A landscape with many valleys, sampled at points; each row gives a point and its height.
From any point a ball takes the steepest step (drop divided by distance) to one of its 2 nearest points. It stops when none of these is lower. Distance is the straight distance between rows; heights are no part of it.
(64) height 259: [-10  11  -5  54 -19 -15 -64 -38  16 -21  14   0  11  27  34   4   4 -47
  57   3  16  -6  14 -16 -13   9 -13 -13 -26  22  33 -13   9  35 -13 -52
   4  27  19 -37 -12  -6]
(1077) height 443: [-21 -18  37 -25 -26  21  14 -20 -23   2  23   1  -6 -18  25   4 -13   9
  18 -41   9  16  -2 -11  33  -2 -21  16  -5  36  23  -9  30  -4 -13  24
 -21   3   3   7 -29  32]
(940) height 385: [ 20  16  37 -20 -14   7  29  23   2  12  47  -6   5 -22 -27  25  18  53
   7 -21 -16  -7 -20  26 -36  -8  22   0 -18 -57   2  31  17   0 -15  18
   0  18 -11   6 -23  14]
(155) height 635: [ 33 -10 -18  12  18 -17   9   1   9  29  58  -6 -15 -12  12   9  44 -11
  43  -3  35 -12 -14  -3   7  15   6 -17 -57   9  10 -21  13   3  34 -41
  -9  12  14 -24 -13  11]
(813) height 333: [-10   3  -4  45 -18  -2 -52 -33  -1  -7 -28  21   3  17  20  10  11 -43
  19  34  -2   5  21 -24 -41  -9 -14 -14  -5  16  16  -4 -19  23  -5 -36
  31  -7   9 -39   4  15]
(436) height 55: [-30   1   7  28  -2 -17 -30 -18  15  -8  -7  37 -15  62   5 -16 -33 -49
  32  -9  -7   6   1 -17   2 -16 -17  15  -8  30   8 -17   8 -33  -1 -22
 -18  14  13   5 -27  -8]
(132) height 772: [  6   9  17 -25  15   1  10  10 -18  43   5  30 -41  21 -16 -12 -37 -28
  25 -64  -7 -13  35  -9  18  -8 -19 -41 -12  18  15  -1  28 -24  12  36
 -46  -5  27  -3 -22  -7]
(115) height 498: [  4 -10  -1  10  38  -6 -31  20  -4  -3 -14 -23  53  -8  43 -14  12   6
  20   5  14  18  21  -8  20   8   2 -64 -49  23  11 -22 -18  70 -24 -21
  31  19   9 -31  31  -5]
(884) height 464: [-20  -9 -13  31   7   4  -6  -1  -5   0 -30  24 -42  -4  32 -16 -39  -1
   5  22  32  13  24   1  15  52  -2  18  15  66 -24   4 -25 -32  21 -29
  -5 -38  -9 -18   3 -12]
(156) height 552: [ 21 -24  24   3  -5  35  27  13  14  27 -22 -27  33 -14  12  15   8  17
 -48 -35 -19  31 -37 -31  -3 -13  12   1  20 -38 -10  -8  -6  31 -11  64
   1 -23 -31 -10   8   5]
(453) height 334: [-27 -21  15  36  -1 -18  40  16  10  -1   6  -3   0 -43  10  -9 -40   5
  17  -5  36  33  24  18  28  22 -11 -19   0  19 -30 -25 -38  -5 -23 -10
   9  -5 -10   1  38  14]
(59) height 702: [-20  12   0  45   5   6  36  11  38   8 -15   5  16 -11   8  24   4  29
 -36  15   6  41 -24   5   0 -38   3   3   9 -34  -5   0 -39   6   3  12
  40 -26 -21  18  18 -13]
(841) height 231: [-14 -30 -16 -16  46  10 -11 -11 -44  24  -5 -21 -39 -57 -14  -2 -21  15
 -14   4  23  16  23  19  25  38 -10   4   4  31  -7  21 -19   0  18  17
   1 -30 -13   9  13  -5]
(1063) height 376: [ 21  13 -18 -77  28  25  11 -36  15  26   6 -49  30  18  -5  18  16  34
 -38   0 -11   8 -33  28 -16 -44  16  31  11 -44 -32  17  26  13  44   1
 -15   5 -20  30 -11  10]
(785) height 643: [-55 -10 -20  34  -1 -15 -12  12  11 -40   6 -16   2  26   1 -42 -20  -5
  36  31  25   2  33  22  22  36 -31  -2 -17  35 -22  19  12  18 -71 -33
  41  30  -8 -34  -2 -16]
(828) height 454: [  6 -32   8   4   2  -2  17   1 -36 -17   1  17  -7   6  10  -4  -7 -22
  27   0  17 -25  33  11  47  24 -26 -15   3  23  37  21  32   9 -39  21
  -1  31  11 -14  24  50]
(790) height 489: [-12  10   1  18  19 -49 -28  25  46 -12  27 -20  58  31  22 -38  -2   3
  -1  23 -37 -23 -46 -26 -16 -27  21 -22   9   7 -21 -24  23  10   0 -28
   7  23 -13 -44 -22 -60]
(481) height 403: [  0 -32  43 -15  -9   5  17 -11 -28  11  -2  31 -31 -29   9 -10 -32  19
   6 -19  10   1  -4 -26  39  34   7  37  27  27  28  -2  -7  -5   7  20
   0  -6   1  12   0   4]
(370) height 293: [ 19   6   1 -53   8  32  18  11 -22  15 -47   7 -38 -17  -8  13 -30  10
 -59   7  -7  20  21  14 -26  22   9  30  37   7  -1  27 -24 -20  33  21
 -19 -17 -26  23  -4 -14]
(269) height 482: [ -8   4   2   9  -4   4 -26  21  28   7  -5  -6  55  38  -5 -36  -3  -4
 -40  11 -63 -19 -55 -45 -12 -48  25  13  60 -58 -25 -20  36  -5 -21 -14
   1  -1   7 -26   6 -13]
(550) height 262: [-13  -3 -12  36  -6  -4 -17 -39 -43   3  41  18 -45  -6  -2   6  25   5
   7  -1  17 -37   1  34 -16   8   6  40  11   2   5  -1   4  -7  -9 -24
   4  -7   7  44 -34  11]
(844) height 712: [  2   8   4   3   5  11  14 -23 -10  22   6  27 -42   1 -25  11   4  23
 -32  18 -29  26 -48  16 -29 -16  -3  20  15 -49  20   8 -31  -7 -11 -12
  21  -4  -3  46  -9 -30]
(821) height 671: [-28  -2 -12  39 -15   0   1  29 -21 -37 -15  18 -10  -2 -34 -29 -26  -4
   5  44   4   0  52  13  10  39 -20  -5  -8  -6  -4  14   4 -21 -66 -38
  51   1  30 -19   9   5]
(339) height 367: [ 19 -27  37 -13 -12  11   2  14 -49  -3 -25  22 -22 -48 -11   3 -34   9
  -7  40  -5 -20   1  -5   9  55  25  44  37  13  19  -2 -11 -21  26   5
 -30 -42   0   9  13   3]
(889) height 446: [-24 -25 -16  41 -46  14  -5  -3  39   1 -10 -12 -22 -28 -26  -8  40   9
 -25  11   3  31  13 -34 -15   4 -35  31 -20  17  -1 -15   7  20 -34  -5
  32 -14  28 -25  31  28]
(78) height 518: [-16  -2 -14   4  24 -24  -2 -20  -8  14  27  15  -1  34  10 -18   5  18
  22 -25  20  -3 -16   7  40 -41  17 -15  -6 -29 -35  -2   4  -5 -22  -8
   1  21 -17  11 -29 -47]
(530) height 609: [ 27  34 -12  -3 -21 -38   1   9  24   9  61 -13  20   9 -10   0  45   6
  53 -33  14 -46   4 -28  -8 -25  12 -22 -37 -31 -18   8  35  21  27   6
 -39  26  14 -33  -4  29]
(282) height 603: [-28   1   1  56  -3  -2 -13 -16 -38 -17 -48  61 -47  38   8 -33 -48 -33
  29  35   1 -47  64   2  -8  59 -23  -5   6  46   2  13 -16  -4 -27 -41
  16  23   5 -28  12  -8]
(1019) height 216: [  7 -16   5 -74   2  18  51  16  -7   2 -54   7 -19  -9 -22  -8  -3  37
 -43  30  12  59  15   9  -7  12  18  15  -2   7  11  -4 -28  -1  42  20
  13   2   2  16 -14 -25]
(1050) height 419: [-19  -7  -3  19  18 -25  15 -18 -20  -2   7  16  10 -25  11  20   4  -3
  17  11  27  10   6 -13  48  23 -35 -28 -37  37  23  -3  15  29 -25  16
  36  25  15 -22  40   8]
(1059) height 526: [ 29  25 -16  21   0 -55 -16   2  14 -23  58  -2  44  47  45 -29  29 -21
  10  23 -36 -42 -54 -36   7 -22   7 -13   5  13  -5 -27  18   6  24 -16
  -1   5  -5 -27 -39 -40]
(151) height 581: [ 15 -24   0  15  18  -1  15  17  26  12   8 -13  -6  18   5 -22  16  35
   1 -21  34  -8   7  20  27  14   4 -30 -21  14  13  -2 -22 -23 -25 -16
  37  19   9   4  -9   5]
(906) height 282: [  3 -15 -10  12  32  15  18 -16 -22  27   3 -11 -44 -18 -21  18 -19  20
 -14 -12  18  17  17  29  13  15   4  31  -2 -10   1  38 -42  15   3  25
   7 -19 -10  47 -23  -2]
(676) height 693: [ 17  35   4 -39  35 -18  -6  -5 -17 -19  21  19 -51   5 -41  34  15 -30
  23  19  -5 -17  -3  21  -8  12   0 -17   6 -25  31  56 -10 -18  16  22
 -14  14  -8  16  15 -20]
(1103) height 523: [  4  29   8  41 -26  -6 -52  -5  38  -6  25 -28   1 -11  -8 -11  -3 -41
   5 -25 -10 -27   5 -12 -45   8  12   2  20  -4 -12 -24  23 -17  -8  -6
 -20   7  20 -26  35  31]
(636) height 571: [ -7 -27 -29   6  -2  -8  -1  11  17  -6 -12 -22   6   9   1 -16  21  31
   7  -5  23  30  37 -22  13  -3   3  -9 -25  -3 -47 -14 -22  37 -53  -4
  36   3   0 -23  26 -23]
(479) height 535: [  8 -17  -6 -11  30 -13 -16  -4 -25  10  16 -17  59 -16  38 -10  34  37
  -3 -13  13   3  21  16  17 -14  18 -23 -25  14 -15 -10 -11  26   8 -20
   7   6 -14  -5   6  16]
(556) height 355: [ -2  15  15 -38   9   6   7  21  -2  -4  20  -7  12 -28 -18   4   2  40
   3 -12   6   7  -6  21 -12   7   7  12   5 -24  -6  14 -21 -27 -15   4
  -2  18   2  20  16   9]
(576) height 247: [-56   3   7  11  43 -14  25  10   8   2  10 -22  17 -33  36  -5 -32  10
   6  11  35  38  17  20  31  13  -8 -46 -29  22 -22  -7 -30 -11   2  -7
   9  17  -5 -31  24 -38]
(143) height 371: [ -9  -5   0 -18  20  -9  45 -15 -12  -4  -1  14   8 -40  19  31   6   6
  15   7  39  28  23  -9  21  22 -29 -27 -39  41  38   2 -11  16  47  20
  15   5   4 -14  11  21]
(510) height 457: [-27  -3   1  23  32 -20 -12  -9   5  -4  -9   9  27   1   4  -2 -10 -11
  28  23  -2  19   0 -25  20  -7 -55 -50 -39  50  29   5   7  55 -44 -21
  44  26 -14 -35  17 -16]
(331) height 437: [-22  23 -27  21  16 -29 -28  14  19   4  14 -20  56  23   9 -34 -40 -15
 -19  27 -22  -6 -19  13 -11 -38  23 -11  54  -8 -49 -22  27 -28  19 -22
  -3 -13  -4 -40  -3 -43]
(45) height 252: [-18  -4   9 -60  -7  47  17   0  34  12 -27 -19  28 -32   9  16  -5   6
 -24 -23  14  11 -13  11 -18 -24 -25  57  27  -9   8  -5   9 -12  44  22
 -41   9   1  36 -16  33]
(696) height 369: [ 15  -7  -5  -3  -2 -25  29   8 -21 -18 -34  11 -13 -42 -15  11 -25  19
 -31  25  12  52  38 -18  -1  36  -2   4 -30  13 -25 -35 -43  31  -2  15
  56 -13  -3  29  32 -15]
(685) height 745: [ 34  16 -17 -15  -2 -14  -7  13  14  27  39 -37 -25 -13 -30 -10  27 -15
  14 -36 -11 -51 -27  17  11 -47 -25  11   9  -6  15  28  42   2  16  32
 -53  -5   3  16 -23  30]
(627) height 317: [  1 -25  37   6 -62  17 -48 -34 -48 -34 -26  -1 -25 -29 -13  11 -34 -20
  15 -12  -3  -2  48  -9   7  46  16  51  11  28  10  15   2  11 -12  -7
 -22 -10   9 -10  22  35]
(1090) height 725: [ 19  -1 -12 -10  15  15  27  -2  17  26 -36  -7  -7  -2  -9  18   6  30
 -47  26  -2  32 -29  24 -20 -23 -16  31  23 -15   7   5 -31  10  26 -17
  19 -21 -26  59  19   0]
(100) height 514: [  1 -23 -20 -23   5 -23  14  -4 -33  -8   3  51 -39  -3  -4  13  17 -13
  27  32  47  -6  -3 -10  11  32   8  23 -17  14  15 -21   7   4   1 -10
  12  -1   3   2   6 -38]
(980) height 519: [-52 -36 -14  32   1  -8 -14  -1 -12 -26 -27   4 -13 -43  24 -10 -51 -13
 -12  46  20   9  34   8  26  32 -20   1   9  83  -3  -1   1   5  13 -27
  25 -31 -20 -35  12 -19]
(830) height 753: [ 43  22  -3 -73  16  -1  19  29  10   8  26  -6 -31  14 -28   0  36 -20
  33 -27 -18 -36 -18  -7   4 -14 -14 -19  -1  -9   9  20  28   2  17  51
 -52  -7  -9  16  -8  19]
(1052) height 344: [-25   7  16 -18  44  -8  27  17  33  -8   0 -57  49  -7  33  -8  -1  27
 -13  10  -1  41 -32  44  14  -2  22 -55 -16  -2 -15  -4 -37  -1  15   5
  16  25 -14 -33  -9 -49]
(401) height 587: [ 44  37  -4   0 -45 -48  -1  -6   8 -29  54 -16  25  26  21   8  46   2
  38 -41  20 -24 -11 -22   7 -42  -5  12 -11 -21 -43 -10   6 -16  31   8
 -54  15  -2  19 -12  10]
(780) height 634: [  2   2 -11 -10  16  40  33  23  55   6 -32 -34  36 -25  21  31  41  14
  -5 -11  19   1  -2  -6  -7   5  -8 -32  -6  14  21   1  -4 -15  51  17
 -15  -2  21 -10   2  24]
(801) height 670: [-24  -1  12  36   1  31  23  12  29   0 -21 -34  47 -37   9  27   3  19
  -5  -8  32  28   4  25   7 -17   3 -10 -13 -22   9   7 -35  -5  25  32
  10  -4   3   1   3  26]
(815) height 300: [ -6 -20   5 -30 -11  -5  40   2   3  12 -17  30   2   4 -17  22 -18  31
 -40  18  13  76  20 -18 -10  -6   9  22 -29 -11  -3 -37 -30   1   2  -5
  31  10   8  37  -3 -22]
(897) height 737: [-12 -42 -31  17 -56   8 -16   9 -15 -46 -32 -23  -9  -7 -20 -12   9 -37
  10  28  22 -20  48   9  28  37   3  -5  -8   3  -5   4  28  36 -69  13
  18  -3  29 -31  50  36]
(336) height 699: [-14   4   6  13   7 -16   0 -16 -33  16  -5  44 -11 -18 -14  -3 -30  11
 -32  42 -39  27  -5   2 -14   6  -3   2  17  -2  37 -11 -24   7 -16 -17
  32 -22   1  22   7 -22]
(283) height 608: [-43  -9  -6   7  13 -15 -21  -5  18 -44  -3 -15  20   7   2 -23 -16  20
 -15  23   4  29  24  -1   4  20 -36 -18 -19  23 -49  13 -17  -2 -60 -16
  41   4 -36 -12  19 -17]
(1036) height 703: [ 25  30   3 -15  23 -15  -7  16   1   7  22   0 -62  12 -30   8   3 -13
  36  16 -12 -15 -44   8  -6   9   1  10  32 -10  47  40  -6 -23  38 -13
 -21 -15  25  17 -23 -30]
(385) height 420: [ 11  -1  -8   2   3  27 -28   6  11  28 -33  -1  -5  -3 -22   4  12 -23
 -16   3  -1 -13  41  -3 -15 -20 -25  -8 -10  22  31  25  16  -4 -12 -21
  10   1   5  10  12  39]
(878) height 667: [ 43  35  17 -23  30   6  35  -6 -20  -1  43  -7   6  31  -7  39  24   2
  39 -13   7  -5   5  24   9   3  21 -60 -30 -36  23  37   0  -7  23   6
  -8  26   8  -4 -25   3]
(1258) height 754: [-45 -10  -9  32 -54   6 -24  12  -1 -32 -12 -20  21   6 -20 -28   7 -19
   4  24 -25 -33  23 -15   9  -7   6  10   6  -6 -37   8  39  30 -82   7
   7 -15  20 -72  42  21]
(43) height 604: [  0 -11   7  -7   4  59  38  42  20 -14 -37 -31  26  -8  -4  30  69   0
 -32 -15  10 -16   6  -2   1  17 -12 -21  -9 -14  17  10  15  16   4  67
   0  -7  11  -7   8  43]
(309) height 502: [  3   6   6 -17  33  18 -11 -22  -5 -29 -53 -35  53  28  16  15  13  17
 -23  15   5  38  25  -9  22  -5   6 -25  -1  -5  -2   0 -51  18  -9  26
  38   1 -22   8 -10 -28]
(186) height 447: [ 13  21  48  -1 -40  19  -9  -9   1   4  19  16   1  12  14  15 -35  38
 -23 -28 -41  10 -57   1 -33  -4  11  25  41 -49 -12 -22 -10 -21 -27  26
  11   5 -15  13 -14 -31]
(293) height 544: [-17 -19 -23   3  24 -15 -31 -22 -21 -22  23   2  -5  36   0  -7  23   1
  47 -17  35   4  19 -21  29  -8  14 -20 -37  -8 -46   7  -5  26 -59 -21
  24  20  -1 -20   1 -42]
(788) height 719: [  6 -24 -21  20 -18  12 -14  11 -34 -32 -37  -2 -11   3 -11  -1  -5 -27
 -11  46   1  -4  16  -6  26  30  19   5  22 -15 -11   1   1  29 -50  24
  27 -37 -14 -14  33   0]
(1208) height 784: [  4   8  12 -33  36  -8  -9   2 -27  19  17   5 -43  38 -22  -7 -47 -39
  -2 -20 -12   9   2   1 -11  -9   6 -29  -1  33  -2   2  17 -48  36   5
 -24  -5   6  -1 -14 -40]
(1152) height 686: [-28   5   0  32  -8   4  -9   6 -38  15 -23  52 -31 -20 -41 -22 -41 -11
  12  42 -37  10  21   4   3   8 -29   6   5  -7  33  -7  10  -2 -63 -32
  20 -17  29   0   5   4]
(205) height 415: [ 24  19   0   0  -2 -16  18  21 -20 -23 -25 -22  -5 -26 -30   7  -3  17
 -48   1 -11  34  61   9  -9  30   3 -10 -25 -29 -20   7 -38  12 -30  36
  45  -3  -4   8  26  -2]
(756) height 490: [-26  -4 -15  11 -36  10 -36  -6  53 -26  22 -32 -19 -17 -26  -8  16  -6
  -9  -1 -12  -2  -1 -21 -40   3  18  15  -9  12 -31 -25  28 -11 -26 -17
  12 -17  27 -52  15  29]
(3) height 653: [ 69  24  -7  -4   9 -32  29  26   4  26  57  -3 -16   6  -8  14  36   4
  35  -6   9 -28  -8  40 -11  18  25 -43 -43 -26  11   5  -4  -2  57 -17
 -21   7   5   2 -16  -1]
(1057) height 396: [-30 -32 -17  80 -22  -6  13  17  30   8   6 -10 -20 -36  -4 -11 -23   5
 -20  -7  12  38   5 -11  11  -1 -25   7  -7   1 -21 -28 -13 -15 -28 -11
  17 -32   3 -10  42  21]
(653) height 265: [ 12 -15  14  21 -42   8 -16   7 -32  -3  -1  -9  -3 -34 -14  19 -11 -30
   8 -11  27 -18  64  19  -6  31  14  34   5 -15   7  14  -2  22  -7  -9
 -19   8  15  14  37  50]
(1060) height 762: [ 22  24  35 -57  -1   8  21  34  -7  18  22  23 -19  -5 -19 -10  -9 -17
  11 -52 -24 -21  -6   8 -10 -23  -4 -34   7 -19  28   2  32 -33  -7  41
 -30  25   3   6 -14   2]
(22) height 682: [  2  20  26  -8  26   1  38 -15 -40 -11  14  40 -29   5 -26  64  -1 -11
  16  11   8  -3   6  29   4  18   4 -22 -37 -14  37  43   0  -1  41  18
  -1  27   3  14   1 -18]
(1190) height 209: [-15  -2 -22  44 -21 -19 -34 -42 -38  -7  37  18 -49  25  14 -33  23 -35
  39 -13  -2 -32 -26  15   7 -13  -3  25 -10  -5  11 -33   7 -12  -9 -31
  -4   6  45  19 -65   6]
(615) height 632: [-25  14 -19  34 -19 -32 -27  -3  -8 -43  -3  30 -16  22  13 -34 -18 -48
  42  14   6 -27  27  30 -10  43 -26   0  -3  43 -23   1   4   7 -48 -51
   9  27 -12 -22  39  -8]
(1053) height 586: [ -1  -1  -2 -57 -13  56  21   8  18  -6 -48 -51  37 -20 -24   8  24  45
 -57 -12  -2  50   7  -6 -13  -1   5  24  -3 -37   9 -19 -24  13   9  29
  14   3  19  37 -21  19]
(565) height 455: [ 13  -2  -4  -1  11  25  -4  17  36  47  -3  -2   6   2  -2   4  35 -19
 -22 -27 -26 -40  -8   1 -20 -16   3  -8   2 -13  13   5  10   9  19  15
   6 -11 -10   5  18  19]
(733) height 356: [-18 -19  16  26 -50  -3 -47 -47 -40 -13 -18  20 -71 -17   0 -34 -52  -8
  13   3 -11  -4  34 -17  -4  43   4  75  33  44  -7  -9 -12  -1  10 -21
 -48 -17  24 -11   3   6]
(546) height 325: [ 23   6 -14 -62  -3  45  -3 -10  34  26 -11 -45  34  -8 -13   7   6  21
  -2 -35  -1 -11 -28   9 -30 -41  -2  61  12 -42 -25  13  -3  20   3   6
 -46   2 -29  41  -5  44]
(1037) height 697: [ -5 -10 -19  16  10 -11 -28  30   1 -30 -27   0  14  -2  -3 -10 -31 -48
   9  30   5   2  18   3  -8  16   4 -11  11   8  -2   7   4 -19  -9  -9
   5 -23 -10 -24  34  -3]
(1029) height 734: [ 24  27 -18   0   4 -33   2  -1   4   6  33  22 -23  -3 -18   6  29 -41
  46   1  15 -39 -14  -8  25 -23 -55   4 -18   9  39  34  28 -10  32   6
 -57   4  34  23 -29  33]
(462) height 323: [ -2  15 -20 -44 -11  14 -11   9  46  29 -19   2  22  -5  12   4 -40 -11
 -21 -24   7  -1 -23  23 -24 -47 -16  28  26  -7  -3 -15  21 -34  54   7
 -44   7   4  39 -10 -13]
(418) height 580: [ -2 -16   0   8   9  42  29  37  12  17 -37 -45  18 -31 -12   8  30   8
 -37 -48  -8  -2   3  -9  16   7 -10   8  12 -28  -3 -10  -8  24 -30  55
 -13 -35   9 -12  30  38]
(520) height 559: [ 29   7  -5  12 -22 -32 -30  13   7 -26  29 -14  37  27  28 -19  26 -25
  14 -18  -6 -46 -26 -38  16 -36  28  -6  16 -14 -28 -22  25  -5  17  16
 -28  -7  -2 -11 -29  -4]
(967) height 479: [  0  31  27 -11 -13  11 -28  -9  26  -5  12   3  40  37  -6 -27 -48  14
 -33   0 -52  -7 -39  -5 -44 -25   1  27  57 -48 -24 -18  10 -37 -33 -12
  -2  10 -21 -13   8 -11]
(659) height 720: [  9  13 -10  14  10  -1  -7   5  30 -17  21  14 -12   8  -1  14  20 -35
  40  15   3 -20 -38 -15  16 -12 -18 -10  16   8  50  24  22 -17  39   9
 -28 -17  15 -15 -49  -6]
(645) height 542: [ 73  10  25 -27 -17  23  35  10   9  15 -14  -3  -6  31   7  27   1  21
   7 -26 -31  -7 -32  15 -15  13  26   2   2 -18  26  27 -27 -27  48  -7
 -34  14  -9  54 -37   8]
(222) height 602: [ 19  15  15  24 -14  12  10   5  40  23  11 -31  52   0  13  31  42  25
 -39  -2 -18  -8 -70   3 -38 -18  30  19  18 -26 -14 -29  23  -9  44  -5
   8  -8   4  13   5  12]
(351) height 414: [ 19   6  26 -18 -29   1  29 -11   2  11  41   1  -6  21  -6  19  23  66
 -20 -14 -40 -13 -68  -3 -31 -24  31   8   2 -63 -13   0   0  -1  -6  19
  18   3 -27  -9 -27  -5]
(806) height 512: [ 35 -24  22 -52   9  33  44  15   5   9 -23   8  12  18  28   3  12   1
 -31 -13 -11  25 -25 -23   3 -12  30 -23  10   8  14 -20 -19   0  -1  42
   4   1 -44  15   8  -8]
(125) height 170: [-14  15 -14  15 -28  -8 -57   1  21 -21   4   6  29  28   2 -10  10 -45
  45 -16  13  -9  22 -24   4 -26 -15  -2 -18  35  13  -4  27   3   7 -40
 -22  17  30   5 -38  10]
(926) height 553: [ 27  15 -19  31   8 -24 -75 -20  23 -12  24 -37  30  -3   1 -16  28   8
  -1  -4 -11 -36 -18 -22 -35  -3  19  17  22 -10 -21  -5   8  -9   9 -35
   9  -4  24 -22   7  -8]
(1162) height 554: [-15  -1   4  -5   6  -3  13   9  12  13  19  10  40   2  18 -15  30  39
 -14 -12  12   1  15  13  17 -28  -3 -42 -21  11 -10 -28  24  -3 -29 -18
  37  12  -9   8 -15  14]
(885) height 384: [-11  10 -33 -22  10  -3 -18  -6  45  13  -2 -37  40  10   4  -3 -42 -13
 -34 -17 -24  11 -38   7 -16 -49  18   3  43 -20 -39 -30  17 -23  32  11
 -35   1   4 -18  15 -30]
(321) height 513: [ 40  -1  17 -36  16  19  33 -28  19  53  13  12 -18  19  -1  27  17  23
  -6 -14  -9  17 -20 -10 -27  -3  -5 -14 -26  17  19  23 -20   2  44  -5
 -17 -11 -28  42 -20  11]
(1224) height 417: [ 32   6 -17 -57   2  17   1 -20  -2  13  30 -30  60  18  -4   7  45  37
 -34 -27 -37 -33 -39  -7 -13 -60  29   7  18 -47 -37  18  57  26  29  22
 -42 -11 -12   1 -30   2]
(667) height 416: [  4  -7   9 -30  36  -2  19   5  21  -4 -20  -5  19  23  15   2  -1   4
 -34  38 -29  47 -46  33  22 -25  24 -23  10   5   4   0 -22   5  26 -11
  37   5 -29  -5  16 -43]
(240) height 386: [ -5  12   0  33 -17  11 -41 -11   1  14 -14  29 -29  -7 -27  27   0 -44
  -4  18 -23 -20  23 -13 -60 -13 -15  -1   5  -8  40  11  -2  14   5  -7
   7 -28  16 -11  23  36]
(248) height 335: [ 33   0  14 -22  -2   6   4  25 -41   9  -8  28 -50 -47  -1   0 -26  -5
 -36  -2 -14 -24  -8  24 -36  22  25  42  34  -5   4  19   7 -18  18  14
 -39 -12 -27  27  12 -16]
(810) height 569: [-65 -10  -4  60 -15 -24  -3   2 -42 -17 -50  50 -20   0  22 -34 -52 -30
   1  73 -20 -17  34  17  -3  33 -44  -1   8  60  -2  -5   0  10 -13 -46
  14 -18 -12 -16   1 -10]
(919) height 451: [ 11  15 -31 -28   5  -4  -1 -12  24   4   1   9  56  48   0 -14  21  19
 -37   1 -47 -23 -54 -37  -1 -61  23   5  32 -42 -18  -8  55   4  19   1
 -14  10  -7 -23 -27 -19]
(1191) height 456: [ 11  16   4   0   9   6  -7  15  -9 -48 -35 -25  29   5  -8  12  22   9
 -52  42 -20  25  11  -9  -2  10  24 -21   0 -11  14  23 -32  29 -18  37
  62   0 -16   0  35 -24]
(1236) height 483: [ 10   8  -9 -17  17 -20 -11 -27  13  34  27  24   6  21  -3  23  23  -4
   0  -8 -20  10 -32 -25 -25 -38  -4  -2  -6 -16   6  -5  11  -5   9 -15
  -7  -1 -13  10   3  11]
(580) height 485: [-17  -5   1  -3  -5   4   4 -16 -12  -5  23  10  18  19  27   4  -6  10
  30 -25  17  16 -35   1  49 -26  -9   4  10   0  -2  -8  21 -18   4  13
 -29   6  -7  20 -39  -5]
(669) height 546: [ -2 -13   3 -64  -1  18  13  -4  10 -17 -39 -33  60   6  15   5  31  30
  -5 -10  15  35  34 -25  -1 -27  -5 -17 -18 -10  -6  -6 -21  18 -21  20
  16  10   5  15  -7  18]
(295) height 610: [ 26 -20 -16  19  20  13   3   9  32  43  10  -6 -11   5  23 -18  21 -18
  34 -34  26  -3  10   0  36   0   2 -25 -26  14  24   1   9 -26  14 -32
   1  12  16  -7 -41  24]
(273) height 570: [ 40  30  26  -6 -26   9  20   9  25  24  14 -16  31  13  26  14  -1  30
 -11 -46 -27 -28 -44  20 -25 -17  20   2  22 -21 -18 -17 -10 -27  48 -22
 -35  19  -4  52  -1  15]
(324) height 308: [-16   5  -6  15   4  -1   7 -28 -38  10  12  17 -72 -19 -34  20 -30  18
   4   0  24 -19  17  38 -11  36  16  55   7   4 -16  34 -12 -17  14 -17
 -15 -12 -16  36 -30  -1]
(1104) height 152: [-32   3 -24  47  -1 -35 -31 -45 -19   7  25  30 -70  40   8 -37 -10 -67
  46  -9 -29 -16 -10 -24 -21  -9 -14  10  -7  -4  -7 -36 -21  -4 -16 -25
 -28  12  35  -6 -29 -16]
(130) height 316: [-18   9   6  -2 -42  17 -22  22 -35 -15 -14 -10  -1 -42 -21   0 -20  24
 -13 -16   4  -7  36  27  -8  15  14  30  10 -20 -26  20  -2 -16 -40   6
 -16 -21  -1  28  19  24]
(327) height 303: [-20 -19  10 -11  20  12  26  -7 -34  -2 -14   0  -8 -51  11  22 -30 -21
   1   1  43  -1  52   7  21  32  -1 -10  -4  32  21   5  -4   8  35  50
  -2 -20  -9 -23  18  13]
(567) height 484: [ 11 -24  -2 -25  -4 -13  35  -8 -42  -9   0  40 -31  17  -1  -5  29   5
  42   1  34 -13   4 -15  50  23 -25  -9 -23   7  14  -7  10   2 -42   7
   1   6   1  26 -14  19]
(382) height 405: [-37   6  27  55  -5 -22 -21 -38 -29 -13 -15  46 -51   2  31 -16 -56  -5
  27  23   3 -22  15 -30   6  64   9  36  17  64 -23 -21 -14 -18  28 -27
 -20   7  13 -16  -2 -29]
(850) height 467: [ -6  -7   5 -14  15  -2  46  20   0  -9 -24  47   1  33  26  -3  11  -3
   0  20   5  18 -28  15  22  -6  18 -33   5  20  22   3  -7  -6   4   8
  16  -5 -26  16  -9 -44]

Where does a ball stop that starts at each point below?
(530) -> (45)
(615) -> (653)
(685) -> (841)
(155) -> (841)
(273) -> (436)
(222) -> (436)
(336) -> (1019)
(59) -> (576)

For each start below, name every point that the ball comes to, in order.
(844) -> (336) (1152) (821) (785) (283) (636) (293) (78) (580) (1077) (481) (339) (248) (370) (1019)
(1090) -> (59) (801) (780) (43) (418) (156) (806) (850) (667) (1052) (576)
(132) -> (1060) (830) (685) (1029) (659) (1036) (676) (22) (878) (3) (155) (295) (151) (1162) (479) (115) (510) (1050) (143) (327) (841)
